Each row is a point on a landscape with many peaks, with its height.
A climber steps from a point to whichever of its 2 nearest points has the largest rise for the distance, and stops where none of them is higher. Distance is the straight distance between rows; heights are no part of it.
vopo height 159: [  1  22   9 -16  -1  16  28 -10  29   7   1  15  10   0  10 -17  -2  -6
 -18 -19 -14   5   9 -22  22   0 -16]
guge height 12: [  5  -9   1  -9  10 -15 -35  -3 -10  -7   6 -12 -20  -4 -35  11   8  15
  22  -4   4  28  -3  21 -18  13  13]
rufun height 372: [ 17  16  16 -16   6  -7  -6  -6  -6  -1 -17  14  -4  24   3 -22  13   5
 -17  13  13  -6  -7 -32   8  -9 -15]
Gabi height 497: [  7  12  -4   3  23   8   9   9  -4   6 -16  -4  14 -27   0 -13 -10  14
   7  -8 -25 -14  -1 -30  -3 -13 -28]
Sokal height 712: [  1  -6  12 -13  -5  -1   9   8  -1  27 -17   3 -12  13  27 -19 -15 -18
   4  -1 -23  14  19 -12   3  -6   9]
leb height 320: [  4 -11   9  -5 -14  -1   0  -5  -5   9   4  17 -16  26  -3  23   1  -4
 -13   9   4   4 -14  13   7  -2  33]
milef height 726: [  8 -12   5  -7 -11   3   4  14 -20   7  -1  -5 -26  -1  -6  17 -14  -7
  11   7 -10  -6  -4  11 -16  -9  18]
nugun height 733: [  0 -20 -23 -12  -4  -9 -22  33 -27  13  -9  15  -8  30  -9  -7  -3  -2
   3   4   6  26  -8  20 -10  11  11]
vul height 498: [ 16  -1  -9  -8  -2   1 -21 -22   6  16 -26   0   3   8   1  25  17   9
  14  -9  13 -30 -14 -20  13   8 -31]
lofe height 491: [ -2  -2  -4  11   3   0   3  -4 -16 -17  18 -13  25 -35  -8  -5   8  22
  -6 -10   2  -9  22  13 -18 -10  12]
moz height 400: [  0  10  12   5  28  12  -5 -23  42 -28  -6   0  12 -32 -13  13  13   4
  -1  11   6   8 -14 -10  19   4  -1]
gegus height 458: [-10  12  -4   8   2  -6 -12  13   1 -16   5 -13  -9 -21 -21   2   3   1
  11   8   5  11  -1   9  -7   4 -10]
les height 289: [ 10  -9   3  -2  12 -11 -16 -10 -16   8  -2  17 -14  31 -11  10   6  10
 -10  10  -2  26 -19  15  -1  -3  29]
kasov height 699: [-12 -11 -26 -10 -18  19  13  31   2 -11  19   0 -21 -35  -4  -2   0  -8
 -18 -17  -9  33 -17  35 -27  14  12]
Lita height 587: [ -8  33   7   8   0  -4  18  -2  26 -23  24   7   8  21  12  -8  -1 -12
 -13  15  20   6 -16  -8  26  -1 -20]
kigem height 727: [ -6   1 -17 -12 -14  15  11  21   5  -3   3  11 -36 -19  -9  -5   1 -18
  -8  -3  -1  38  -1  26 -14  17  14]
Fubin height 184: [  4  -2  12  -6  -2  -5  15  15 -19  13  -1 -23  18  13  33 -41  -9   4
   8  -1 -18  -3  15  -8 -13 -26   2]
bedu height 669: [  7   5   9 -11  -3   3  -6   4  -5   7  -7 -15  -3   7  -4  -3   5  11
  10  12   2 -30  -4 -22  -1 -13 -19]
kido height 414: [ 11  -3  29 -14 -24  -3  16 -16  -5  12   7  -6 -22  21  36  -8   4 -12
 -15  -2 -11 -15  -3  -2   1 -12   0]
degan height 104: [  7   7  38   1  11 -10   4 -26  12 -10 -10  11   6  12   6  10 -10  -7
  -6  -3  -1 -11   3 -31  19  -2   3]
dodi height 321: [  1   2  -9  -9 -12  12   0   3   1  14 -15  13  -3  14   8  -3   1   0
  -2  -8   1 -10  14   2  -2   1  -5]
pafu height 133: [  0  16  18 -11   3   2   2 -17  29   1 -17  18  10  15   4   7   3  -4
  -9 -12   2   0  -6 -22  29   8 -14]
Gopab height 882: [  7  -2 -22  14  15 -23 -36   5 -12 -20  -2   2   7  -7 -16  30   6  11
  12  -1  23  12 -21  27 -10  16  -7]
kog height 300: [  6  -1   7 -20 -21   4  -6   9   2   9 -29  22  -2  -1  13  16   3  -8
 -13 -15   8   1   2   3   2   9  11]
nepe height 470: [  9  -2  29   3 -10 -13   6 -27  -4   5   9  -4  -9  33  15  14  -1  -3
   0  11   2 -27  -8  -6   7 -11   4]
fipon height 755: [ 14  20   6  15  21 -11   6 -13  -2 -21  -1  23 -14   5   2  18  -8  -9
 -13  17  17  22 -20  -3   5  -3  18]
zamen height 506: [-17 -13 -22   2   3  16 -13 -19  17  23 -12  20  20  33 -17  10   9   6
   9  -9   8  -8  -4   5  23  24  -4]
lugiz height 640: [ 10  16   4 -12  -6   8   9   7  -1 -16   1  12 -14  -7  -8  -4  16   2
 -24  15  16  -3 -17  -4   5 -11  -2]
Nunip height 425: [-26   5  -3  12  -5 -10 -19  -9  16  12  -1  -1  15  30   6  -1   9   5
   1 -12  -7  13  -4  18  14  14 -24]
miv height 462: [-20 -10 -24   5   0   5 -14   1  10  19  -2  18  31  35   8   3  -4   6
   0 -21  -4   5   6  18  13  16 -11]
buz height 450: [ 13 -14   5  -7  -4  -3 -47 -22  10   1 -11 -10  14 -22  -3  16  33  23
 -11  -7  10  -8   7   2   0   2   0]
Gufip height 59: [ -3   9  37  -7  -3 -19   0   1  -2 -15  -3 -11  24 -15   4 -11   8   6
 -14  -7   0   4   9 -18   3 -14   6]
lene height 230: [  2  23 -16  31  25  -9 -12 -27   9 -21  -6  13  -1   3  -6   6   7   5
   4  12  28  11   2  10  -3  11  -6]
Rel height 353: [  3 -23 -11  -9  -5   4  -6   3 -13  35 -13  22  -7  36  18  16  -8  -7
  -6  -2 -11   9 -12   8  10  -2  23]
Vubu height 456: [ 10 -10  -3 -18 -18  -1  -7 -10  -4  26 -24  11  15  26  15  27   7   7
   3 -20   6 -29 -19  -1   6   9 -12]
vef height 225: [ -9  25 -16   4  -4  11  29   8  25 -13  -4  14  16 -28  26 -10   2 -10
 -13 -17   4  22   6  13   8   7 -14]
nibu height 540: [  5  -1   6 -16   8  11  11  26 -12  14 -14  -5   8 -14   1 -18 -13   9
   1   2 -32 -10  -6 -25  -5 -22  -6]
zik height 628: [ 11 -15  22  -7  -3 -18 -18   5 -22  -1 -19 -21  -6  12 -10   8  -5  -3
  35  18  17 -19   4  -7 -17  -4  17]
Vipi height 831: [  4 -11  21  -5 -17 -12  39   0 -18   2   5 -14 -27 -31  13  -7  -2 -19
 -11  -7 -30   9  -6  -9  -2  -5  16]
ladib height 884: [ 12   2  24   3  -6 -17  23 -21 -12 -14   2  -7 -34 -36   2  -5  11 -10
 -14  -8 -13  11  -4   4  -6   3   6]
tugu height 10: [  3 -21  -8   2   0 -33 -28  32 -14 -10 -19   9  35  -5  12  29 -14  -2
   4 -24   9   1  -3  20  -4  17 -12]
Siga height 381: [  1   5   5  -6  26  10 -19  -9  16  14 -16   3   6  10 -18 -23   5  16
  -1   9 -14  -5   3 -36  10  -4 -17]
daz height 249: [  3 -13   3   6  12 -27 -18   2 -26  16  -5  12  10  37  18   9  -3   8
  -9   8  -8  25 -27   5   1 -11  20]
fev height 520: [ -2  -8 -27   6  -5  16  16   5 -13 -14   9  -3   7 -45 -11  -4   4   9
  -5 -19   3  -6  22  24 -22   5  10]
sov height 514: [-13  14 -11   7 -21  -4  28  11   1  10  28   1 -27   2  23 -26  -4 -31
 -12   7   0  23  18   3   7  -1  -1]
neril height 546: [ -2   3   8  -4  -9  -1 -11 -11  19 -14   4   1   0  18 -25  12  16 -10
   7  19  42 -23 -11 -18  29  13  -6]
ligut height 63: [  1 -17   3   6  20   4 -20 -12 -16   3   6  -7   5  11 -17  -5  -4  23
   9   5 -12  -4  16  12 -18 -12  20]
Lebaf height 162: [-15  -7   0 -12 -25  -1   8  29 -16  14   8 -20   4   3  26 -38   4   2
 -11  -9 -16   8  11   8 -22 -11  -7]
Fimir height 748: [-12 -35 -31 -13 -15  16 -26  19   6  13 -13  15  -5  14 -10  18   2  -3
  -5 -19   2  -7 -16  28  -8  30 -12]
vaza height 685: [  1  10   8   3 -11  -3   3   1   1 -18  10   5  20   5  -9  26  -2   2
  -1   9  36 -22   3   2   7  -6  21]
boz height 672: [-19  -6 -22  -3 -19  18  -4  24  11  -4  12   2  -7 -13   6   0   5   1
 -21 -16  -7  13 -14  35 -20  10 -11]
pida height 356: [ -8  15  -3  14  35  15   6 -11  32 -17  -6  11  24 -26  -3   2  -2   9
  -4   1 -13  20  -9   3  12  -2  -1]
pota height 149: [  6  14  -1   5  -4  -6   8  -8  -4  12  -3   1 -22  34   3 -24  -6 -11
  16  18  12 -15  18 -13  -1   2 -17]
gofur height 426: [  6   2 -16  20   9 -15  -5  -1 -25   6  -4  10 -17  16  13   6 -17  -6
  10   7  -3  17   8  14 -14  -5   6]
lel height 415: [  1 -11   5  -4   4   7 -32 -20  11  -9  10 -22   3 -28 -26  -6  28  16
   0   2  10   4  25  -2  -2   1   7]
ruk height 233: [ -2 -17 -23 -10  16  30 -19  20  18 -20   2   4  28 -39 -20   9   4  16
  -9 -13  -1   1   1  24  -5   4   3]
Bege height 736: [ -6   4  -2  16  12  -4 -11 -10  11 -20  -2   4  22   7 -24  36   0   2
  16  14  38  -6 -12  -5  12  10  16]
mifo height 490: [  2  12  17   4   8  -3 -10 -18  23 -30  11  -3 -24  -4 -26   4  10 -16
   5  27  24  -5 -15 -16  20  14 -13]
Zeled height 803: [ 11 -13   2   0  -8   0  31   9 -33   6  -8 -18  -4 -22  15 -19 -15  -9
  20  -4  -9 -19  28  -4 -23 -13  19]
duf height 376: [ 11   8   5  20  13 -16  -2 -18 -18  -8  -4  -5 -28   0 -10   5  -9  -4
  18  13   4   4   9   0 -18   0   3]
zera height 314: [ -9  11   4  12  21   6   2  -1  11  -2  -1   8  34  -1   6   9 -14  14
  -8  -9 -21   6  -4  -9  10 -14   0]
sil height 500: [ -7  22  -3 -10 -21   1   4   8  14  11  -6 -11  -9   7   8   0   3  -8
  13 -10  -1 -15  -2 -10   3  10 -49]
rul height 674: [ -2 -11  -6  -7   4  26  -5   6   2   5   1   1 -15 -11 -24  14  -4  11
  -1   4 -18 -10  -7   6  -4  -6   7]
Riziz height 453: [ -5  -8   2  -5  -5   7 -20  -7  -5  -3  11 -20  17 -14 -13 -19  21  23
  -2  -3   7 -14  33   2 -14 -10   2]
zug height 804: [ 11  -9 -16  12  21 -21 -29  12 -28  -6 -16   3   3   7  -8  19  -8  12
  12   5   3   0 -19   7 -16  -1 -13]
Tib height 136: [ -6  11  10   8  10  -4  29   6   3   7  12  -2 -12 -12   2 -39  -2  -6
 -16   8 -33  21  -6 -21  10  -9 -10]
dinid height 197: [ -6   2  -1 -13 -19  22  56   9  14  -5  15   0   4 -30   7 -14   6 -10
 -31 -15 -17  -1 -16 -16  17   0   5]
fod height 449: [  1  -3   1   5  25   5 -34 -26  39 -17 -10  -5   4 -16 -27  20  23   5
  10  15  16  17 -17  -9  23  17   2]
vir height 469: [ -2   7   5   0 -18  -3   7   3  -2  11  -9 -13 -24  -8  21   6   0  -7
   4 -10 -18 -11  -9   6 -10   0 -31]
savi height 78: [  8  11  34   1   5 -12   6 -19   7 -27   4   2   4 -17  -2   2   5  -3
 -15   2  11 -10   2 -18  11  -4   6]
lus height 601: [ -3  18   0   4 -25   9  13 -15  18 -15  16   3 -16   7  -1   4  14 -12
  -7   5  32 -20   7  11   8   9 -14]
tibag height 612: [  4  14   5  -2   1   1 -15  -5  10  -8  -3 -18   5 -20  -4   8  16  12
   1   3   6 -17  -9 -21   8  -8 -29]
gaka height 75: [ -3  26   6   7  14   8  32  -4  31 -19   8   6   1 -24  -5 -19   0 -13
  -8   8  -5   3 -12 -20  22   4 -22]
Memif height 259: [ -5  21  -6   7   1   0  10  10  20 -14  -9  23  12  -2  15  23  -9 -16
  -2   2  17  21  -9   8  19   5   6]
mune height 277: [-10  11 -15  19   0 -18  -5  19  -2  -9   2  11  14   7  15  29 -17 -13
   5   0   9  22 -13  16   8   3   1]
bogon height 679: [  3 -13  20 -13 -16  -9  -1  16 -13  14 -18 -14   2  26  14  -1 -12  -8
  24   8   3 -18   3  -8  -4  -8  12]
ketov height 560: [  0  -2   9  11  24 -20 -18  10 -17   2  -9 -21 -18  11 -19   1 -16   2
  31  22 -14  10 -18 -13 -18  -1  -8]
Sopo height 435: [ 10 -10 -11  -3  18   7 -27  -3 -10   1 -17  -3  -1 -26  -7 -10  12  21
  -4  -8 -15  -2  10   4 -16  -5 -15]
Kol height 493: [ -4  17  -2  14   2  -2  10 -12  12 -26  17  -9 -26 -26 -20  -6  12  -7
   5  13  14  13   0  17  -2  11  -8]
zeg height 438: [ 13  12  23  -1  16 -14   5  -9 -12  -6   4  13 -10  32  12 -34  -4  -5
 -20  22   3   5  -2 -30   4 -14  -1]
zamu height 369: [ -3  14   8   3   7 -13  -1  12  -6  -2   3   7  -4  23   3  -7  -4  -1
 -12  20  -2  20 -20 -14   8 -14   1]
vog height 777: [  2 -13  15  -7  -2   2  15   7 -10  14  -3  -6 -21  -9   5  -2 -14 -10
   1   0 -34  13   1  -1  -6 -11  20]
Det height 561: [  2   9   4  14  -3 -11  22 -18  -3  -2  21  13 -29   7  23 -16  -7 -29
 -16   6   4  25  23   5   9  -3  14]
lis height 284: [  5  -4   7 -17  -8  -2 -14  12   9  -7 -20  15  -7 -14 -11  33   6  -4
  -6  -6   8  17 -21  18   1  17  19]
gud height 351: [ -7 -24 -21  11  -3   4  -5  12  -3  11   5   5  20  15  23  27 -33  -6
  11 -25 -17 -14  19  24  -4   3  -4]
piv height 631: [ 10  -5  20   9  16  -4  31 -15 -22  -9  24  -4  -6   3  -8 -30 -19  -7
  -4  21  -7 -11  15 -30  -3 -18  25]
lete height 641: [-18  25  -8   1 -19   5  18  16  30   5  19   7  -4  21  17  -6  -4 -21
  -8   4   2  19  -9   4  24   6 -20]
ziz height 287: [ 13  15  -1  20  39  -9 -15 -37   3 -29   6  -1 -13 -19 -23   9   7  13
   6   9  18  27   1   5 -15   8  10]
giset height 454: [ -1 -14 -14   1  -1   4 -48 -11  14  -6   3 -17   9  -5 -33   9  29  11
  14  12  30   6  11   0  10  15   3]
tupad height 440: [  8  -4  15  -4 -21 -14   3   2 -10  21 -11 -18 -16  18  45   9  -5  -8
   8  -5 -20 -12 -17  10  -9 -12 -12]
telud height 531: [  2  -1  17  -8  -5  14  18 -31  17  -6   6 -14   7 -34   0  -8  21   9
 -17 -21 -11 -25  14 -20  11  -1 -11]
Ber height 187: [  6  10 -11   1   0   1   7  -2  -5  29  -5  -7  -5  38  21 -43  -9  -1
  23   6  -6 -10  26  -3 -13  -3 -21]
zizu height 580: [-20   6  -3   7 -13  10  33  10   9 -10  16 -16  19 -34  -6 -14  -1  -2
   2 -15  -6  -5  18  -4   3   3  -3]
zoli height 807: [  0  -4 -20  14  18 -18 -33   4 -10 -16  -9   1  23  -2 -30  31   9   6
  22  13  48   7 -31  -4   5  21   2]
fek height 384: [-16  22   5   5  -6  -2   3  -9  20   1   7  -5  24  10  11  -9   4   8
  -1 -16  -2   0  15   0   8   0 -26]
lefi height 294: [ -5  12 -24   9  -2  -3   3  32  -6  -4  15  11   8  -3  28  18 -13  -6
 -15   1  -2  23 -19  18   5 -15  -3]
vanip height 385: [ 16 -17   4 -20 -11  -6  -3   4 -15  36 -17   8   4  39  49  13  -5  -5
  -6  -4 -12  -2 -22  -3   8 -16  15]
ruf height 607: [  7   8 -11 -23 -16  22  11  31  -9  -1  -6  15  -4 -10   0  -2   6   5
 -24   2   6  -8 -13  -5  -4 -12   0]
Guf height 213: [  4  -3   0   0  10 -14   6  30 -28  15   0 -16   7  11  31 -33 -24 -11
  14  15 -12  19  15 -14 -12 -25  15]
Kozed height 710: [-14  -1 -26 -16 -22  21  -8  24  22  12 -14  16   3  12   8  10   3  -5
 -10 -21   2   2 -18  14   5  23 -23]
Pumo height 635: [ 10   2  13   1   0  -4  20 -22   0  14  -2  17 -19  19  31 -16 -14 -23
  -6  -2  -7   3  27 -13  10  -6   9]
nuzi height 444: [ -8   0  -9 -13 -10  33  -1  -4  23  13   7  -8   8  -1 -11  10   5  12
   4 -11  -8 -34   3  -8   5   0 -19]
Duz height 112: [ -4  12  12  16   5 -10   3  -7   9   0   6  -8 -25  20 -20 -10 -13 -18
  23  26   7 -15   6 -24   5  10 -19]
pugo height 182: [ -6   4   9 -20 -13  21  46   0  20  15   8  -2   6 -16   5 -27   0  -8
 -19 -23 -32  -5   4 -30  15   2  -8]
rof height 105: [  1  25   8  21  21  -6  35   3  14  -3  18   3 -13 -11  -6 -32 -14 -14
  -8  18 -21   5 -16 -38  13  -2 -25]
Nari height 281: [  2   7   2   6  14  -8   5   1  -8   0   2  19   6   9  11  -6 -16  -9
 -12   6   5  32  23  -7   3 -11  34]
Defop height 501: [-10  -2 -16   1  -2   2 -29   1   8   4  -5  -6   6  11 -21   5  17   9
  12   7  19 -10  -4  -1  10  11 -19]
zegiv height 313: [ -6 -15  -6  -5  17   5 -28 -13   8  33 -23  -1  11  34 -12 -22   9  15
  18   1 -14  -7   3 -14   8  10 -18]
Fazeg height 670: [  1  -3   5  -2 -31   0  -2   1  -4  -5  15  -6   2 -15   2  29   8   6
  -9  -6  18 -24   4  27 -19   2  16]
rokib height 334: [-13   1  -6  -5 -10  -8 -14  23  -6   6  -2  10   6  28  -4   7   9   4
 -10  10   9  16 -33   7  12   1  -5]
tabi height 146: [-10   3   3 -13 -24   4  13  16 -11  -1  10  -7 -10  -9   1 -39  18   1
 -20  -1   3  11  16   4 -14  -2   0]
sed height 224: [ -8 -10  -7   6   5  -2 -10   8  -9  23  -7  -5  -5  29   4 -30 -14  -2
  24   7 -14   4  25   9 -12   0  -1]
bigeg height 615: [-15  -8  16   9 -22   0  41 -17   0  -6  26 -19   2 -24   1 -13   2 -11
  -6 -15 -10 -10  27   0   2   3  16]
pape height 125: [  2  -2   7  -4  -5  -3  12   0 -22   0  13  -7 -21   5 -12 -43   7   0
  -5  15   1   6  25   2 -17  -8  15]
nebi height 311: [ -2   7 -12  -5  -7  -3  -5  28  -4  -8  15  13   6   8   8  14   6   5
 -24   7   8  28 -29  28   0  -9  16]
tobiz height 486: [  0   3   7  -6  -1  28   6 -26  33  -6  12  -6  -7 -19 -15   3  17   2
 -10  -1  -2 -23   1 -11  19   1 -12]
kek height 324: [  8 -10 -19  -4   0   7   2   3  -9  20  -2   0  30  23  39  12 -27   6
  14 -29 -19 -24  17   9 -10  -8 -16]
Dap height 549: [-14 -21 -12   8  -3  -4 -16 -13   0  17 -18  17  28  19 -21  23  11  -2
  17 -11  31  -7 -13   3  23  29   4]
venu height 734: [ 14  -7  -6  -5   6  -4 -20   9 -20   5 -24  -3   8   7   1  17  -2  16
  14   6   4 -28 -15  -8  -9 -10  -9]
Fuga height 570: [ 10 -24   2  -5  11 -11 -19   2 -28  12 -28   4   9  33 -16  -2  -7   3
  30  14  22  -8   5 -11  -9   3  28]
puli height 747: [  7   5  14   8 -12  -8  31   2 -19  -7   4 -11  -7 -16   7   5 -16 -14
  15   4   7 -22  21 -14  -7 -11  11]
pif height 270: [  3  -3   2 -20   6  10 -18  12  27 -23 -11   7   3 -35 -15  26  16   6
  -5  -5   2  28 -30  28   0  15  12]
geg height 487: [ 14  -5 -20   8  16  22 -23 -26   7   3  -7 -11  -9 -38 -11  -5  23  18
   0  -2  -8 -10  17 -11  -2  -3 -22]
Bopob height 160: [-14   2   5  -2   1  17  23  -1  18  12  10  -7  -4 -20 -11 -32   8   4
 -14  -6 -36   4  -1 -11   9   0 -10]
ratob height 573: [-10  -2  -7  11  21  10 -21 -11  13 -13  19  -4   4   2 -33  13   8  21
   2  12  -3  14 -15  22   0  -1  10]
Keki height 650: [  3  -7  13  -5 -20 -13 -19  -7  -1   0  -8   1  26   6  -7  30  12   7
   7  -4  35 -30   6  -1   6   9  14]
Liro height 13: [  0  -7 -13  10  -6   1 -16 -13 -15   8   8 -12 -16   8   4  -4  11  16
   1   1  -6 -15   9  31 -25  -4 -13]
Fum height 677: [-20   7 -26  -5 -21   6  -1  35  12  15   3  13 -11  19  18   2  -6 -19
 -11  -2  -2  27 -16  15  10  10 -14]
zuzo height 499: [ -2  14  -6  17  32 -17 -15  11 -11 -11   5 -12 -17 -13 -30  -5 -14   6
  23  14  -8  32  -9  -4 -22   6  -9]
Sepab height 574: [ -1  -7  19  -1 -19   7  36 -34  12 -21  23 -14  -7 -35  -6 -13  19 -10
 -16 -15   1 -28  13  -6  11  10   3]
ribi height 350: [ -4  22   6  12  -5  -6  17 -12   0 -11  17   3  24   2  20  -8   2   8
 -17  -7  12  -4  19   1   1 -16  -1]
sif height 753: [  0 -13  17  -7   6  -9  -9   7  -8  20 -20 -20  14  44   0 -12  -9   0
  36  17   5 -19 -12 -23   3  -4   1]
nipaz height 548: [ -5  20 -17   1   2  11  -3   0  20   4  -4   6  -6  11 -14   0   6  -1
   7  11  12 -12  -8 -11  16  10 -32]
begaf height 828: [ 15  10  16   3  -3 -13  14  -8  -5 -13   1   9 -29 -14   5  16  -3 -14
 -12   5   0  16 -10   7  -1  -4  14]
zatuf height 488: [  5  -9  11  -4 -13  11 -15 -27  13   3   0 -17   3 -34   5  13  25  17
 -15 -19  -9 -25   5   4  -7  -1  -9]
res height 317: [  2  12   4   4   1   0  19  -4   0 -20  13  17  17 -15   8 -11   4   1
 -24  -3  15  22  17  11   2  -9  31]
Zil height 788: [ -5 -37 -27 -17 -12  -1 -34  28 -14   6 -13   6 -10  14 -25   8   3  -5
  11  -9  14   4  -5  28 -14  30  -1]
ziv height 40: [ -3   4  22  -3   6 -22 -24   4  -4  -1 -22 -10  30   2  14  -6   5  14
   3 -11  -6   2   4 -13  -5  -7 -12]
funos height 22: [ -8 -13   3   4  10 -25 -38   6   0  -3 -25   2  38   0   3  15   3  11
   6 -22  -1   6   1   6   1  13 -14]
soze height 659: [ -2  -7  14   3 -18  -2  53 -12  -9   5  31 -19  -1  -5  16 -27  -8 -14
  -4  -6 -15 -21  20 -17   7 -10   9]
Muf height 513: [  5  -5   3  -1  15   1  -7   2 -11   4 -24  15  -3  16 -19   2 -17  -4
  17  12   8   1  17 -19  -2   3  23]
gof height 518: [ -4  24   6  20  18  -3   8 -22  28 -22  15  12  -9  21  -8  -3  -4 -17
  -3  25  16  -3 -17 -13  22  10 -17]
kemug height 576: [  1  -1  -6 -16  -4  15  28  28 -18   4  -3   0  -2 -28  -8 -25   3   8
 -17  -1 -16  -2  -4 -18  -7 -15   3]
gog height 602: [  4 -11   6   3  -2 -17 -24 -22  -2   3 -21   4  13  14 -20  22  19  -3
  15   6  46 -16  -6 -23  19  21   5]
ziva height 442: [-12  -4  17   0  -7  15   3 -11  16  -6  22 -19  -5  -6 -30  -1   5   2
   3  11   0 -22  11  -7   8  -4   5]
saral height 730: [ 13 -15  10   5  -2  -7  48  -6 -30   5  14 -21 -17 -10   8 -34 -10 -12
   8  11 -19 -15  13 -16  -8 -15  26]
topu height 627: [ -2 -16 -17  -7   8  24 -23   2  16 -10   9  -2  -5 -16 -38  30   6  11
   9   5   2   0 -14  24  -1   8  13]
Sem height 652: [ 10  -2  14   9  22 -10  -8   1  -9  13 -24 -23 -11  26   2 -16 -17  -3
  37  26  -7 -19 -12 -26 -10  -8 -10]
tobo height 473: [ -7   8 -13  12  -8 -14   5  13 -15  16  17  -3 -24  17  29  -9 -12 -16
  -1  14 -10  23   3   9  -3 -12  -2]
zugek height 291: [  3  -5  -5   2  14   9   6   2  -6  16  -7   8  28   3  26   9 -24  11
  -2 -22 -34  -8  10  -4   0 -20  -2]
dekun height 371: [ -5   4 -19   2 -13  15  30   4  -6   9   3   3   5 -23  25 -12  -2   0
 -17 -27 -18  -2  15   5 -10  -2  -7]
Lutof height 35: [  7 -18  -4   6   8  -7 -32 -17 -18  -2  12 -24 -14  -8 -18   2  12  22
  15   1  -3  -4  12  26 -27  -2   2]
dotef height 251: [  1  -6 -10  -8  26  13 -12  23   7 -21  -1   5  14 -38 -21  11  -1  17
  -8  -7 -18  23 -22  20  -4  -4   5]
lanaz height 246: [  0   3  -2  -1  19 -19  -5  26 -23   7  -2   7   6  14  16 -19 -24 -11
   2  13  -2  42  17 -18  -7 -15  28]
Kidu height 210: [-10  10 -12   5 -11  18  51   0  21 -13  17   5   5 -35  19  -7   6 -12
 -21  -9  -5  14  -9  14   9   4   5]
Kanaz height 557: [ 10   3 -10   5  18   7 -28 -19  10   8 -16 -11   6 -15   0  16   9  18
   9  -6 -10 -20  -4 -18   7  -4 -39]
Ludub height 97: [  1 -10   7   2  12  -2   6  -2 -23   7  21 -10 -12  14 -12 -26 -11   8
   6  15 -19  16  18   6 -19 -17  31]
Fezev height 507: [ -6  -2  -6   8  29   2 -24 -22  33 -23   8  -2  11  -4 -30  21  15  12
  17  16  19  27 -22  20  10  16  14]
dalo height 370: [ -6 -23 -15  12  -8  -1 -14   7  -1  -4   5   5  11  -2   2  41 -17  -1
   7 -21  -1 -14   4  38  -9  15   5]
Kad height 550: [ -5   2 -22  13  -5  10  34   4 -11  -4   7  -9   0 -38 -16 -20  -1  -2
   9  -6  -1 -13  28  -3 -11   5  -1]
gulu height 443: [  2  23   8   3  27   8  10   2  17   8 -12   7   8  -8 -11 -14 -14   2
   4   5 -18  -5  -2 -46  10  -4 -22]
Lelez height 337: [ 12   9   5  15  21 -17  -2 -18 -11 -19   4  -2 -23 -15 -18  21 -13   2
  18  -5   3  26   4  12 -18   6  21]
papu height 688: [ 11  22   8  -4  10  -3  11   9   2 -35   5  19 -10  -2  -9  -3   1  -9
 -18  26  29  17 -21  -7   8  -6  14]
Vis height 389: [  4 -33  -4  -3  -8  -8 -13  20 -15   2   7  -2  -2  -7  11  33 -23  -3
   0 -22 -20   2  -2  36 -22   3  16]
Rivi height 261: [ -5 -22   1  -3  15  -9 -24   5  -9  26 -26  -2  17  40  10 -25  -8   6
  20  -1 -21   7   3   2  -3   2   0]
bute height 702: [  0   1   8   5 -27  -4  22   1 -13   2  16  -7   5  -9  27  21 -11  -4
  -4 -13   1 -20  14  10 -10 -13  14]
sule height 536: [  8   2  22   7   0  -4  17 -21  -8  -7  22  -1 -22  16  -2  -7  -6  -6
  -9  18  -3 -16   2  -8   3 -15   7]
veg height 241: [ -9  25   0   8  -9  -3  23  10  13  -9   1   6   4 -17  16   1 -12 -21
   0  -7   8  16  12  -2  13   3  -4]
rudip height 639: [  1   8 -11  -1 -27  17   3  -8   3  -5  13  -3  -8  -7   5  11  18   9
 -13  -4  21 -31   4  16 -12  -2 -10]
Nok height 348: [  0  -1 -15 -12 -17  21  16   5  -7  15   3  -5   3   0  17 -12  -4   7
  -1 -20  -7 -26  21   3 -19  -5 -11]
mino height 547: [  0  11   8   7  -5   6  19 -28  16 -34  32  -2 -22 -14 -15 -23  15 -18
 -10  13  22 -16  10   6  14  10  -8]
leke height 465: [  9   4   7  -6  15   5   3   7 -11 -13  -2   8  -7 -10 -30  -8  -6   1
   4  14  10   7  13 -14  -6  -7  25]
mavi height 429: [  0 -28  -4 -15 -21   3 -13  14 -11  19 -16   6  19  22   2  25  -6   4
  10 -13   8 -27  -5   9  -2   8  10]
Basoz height 686: [  6  -4 -16 -14  -2  -2 -10  22 -15   3   2  16 -32   9 -15   3  -5  -5
   0   2   1  40  -5  23 -13   9  21]
Dil height 398: [ -1   1 -10   2   7  14   1  -6  -1   2  -9  11   8 -24  10  -9   8  15
 -19 -22 -21   2  11  13  -9  -5  -6]
Vikip height 407: [ -2 -44   3 -14 -26   0 -15  20  -7  17  -4  -5   8  12  21  33 -19  -6
   4 -23 -16 -23  -7  27 -21   8  16]
Dezot height 421: [  8   1  -5  -5 -17 -11   5  -5 -11  26  -7   7  15  39  38  21  -9  -4
   3 -11   4 -12  -9  -4   8  -6  -6]

Where does a climber stop that starts at each point below?
Lutof: Gopab
Kidu: zeg
sed: ladib
ziz: ladib
zera: ladib
kog: Gopab
guge: ladib
Nari: Gopab

Call two points neighbours if one is among the 2 nearest of the other. Go from one point of each pair to the other, from neighbour to neighbour, staying as high as possible. Name the lowest point that can't be avoided.
Zeled / sif: gegus
kigem / Zil: Basoz
kigem / Gopab: mifo
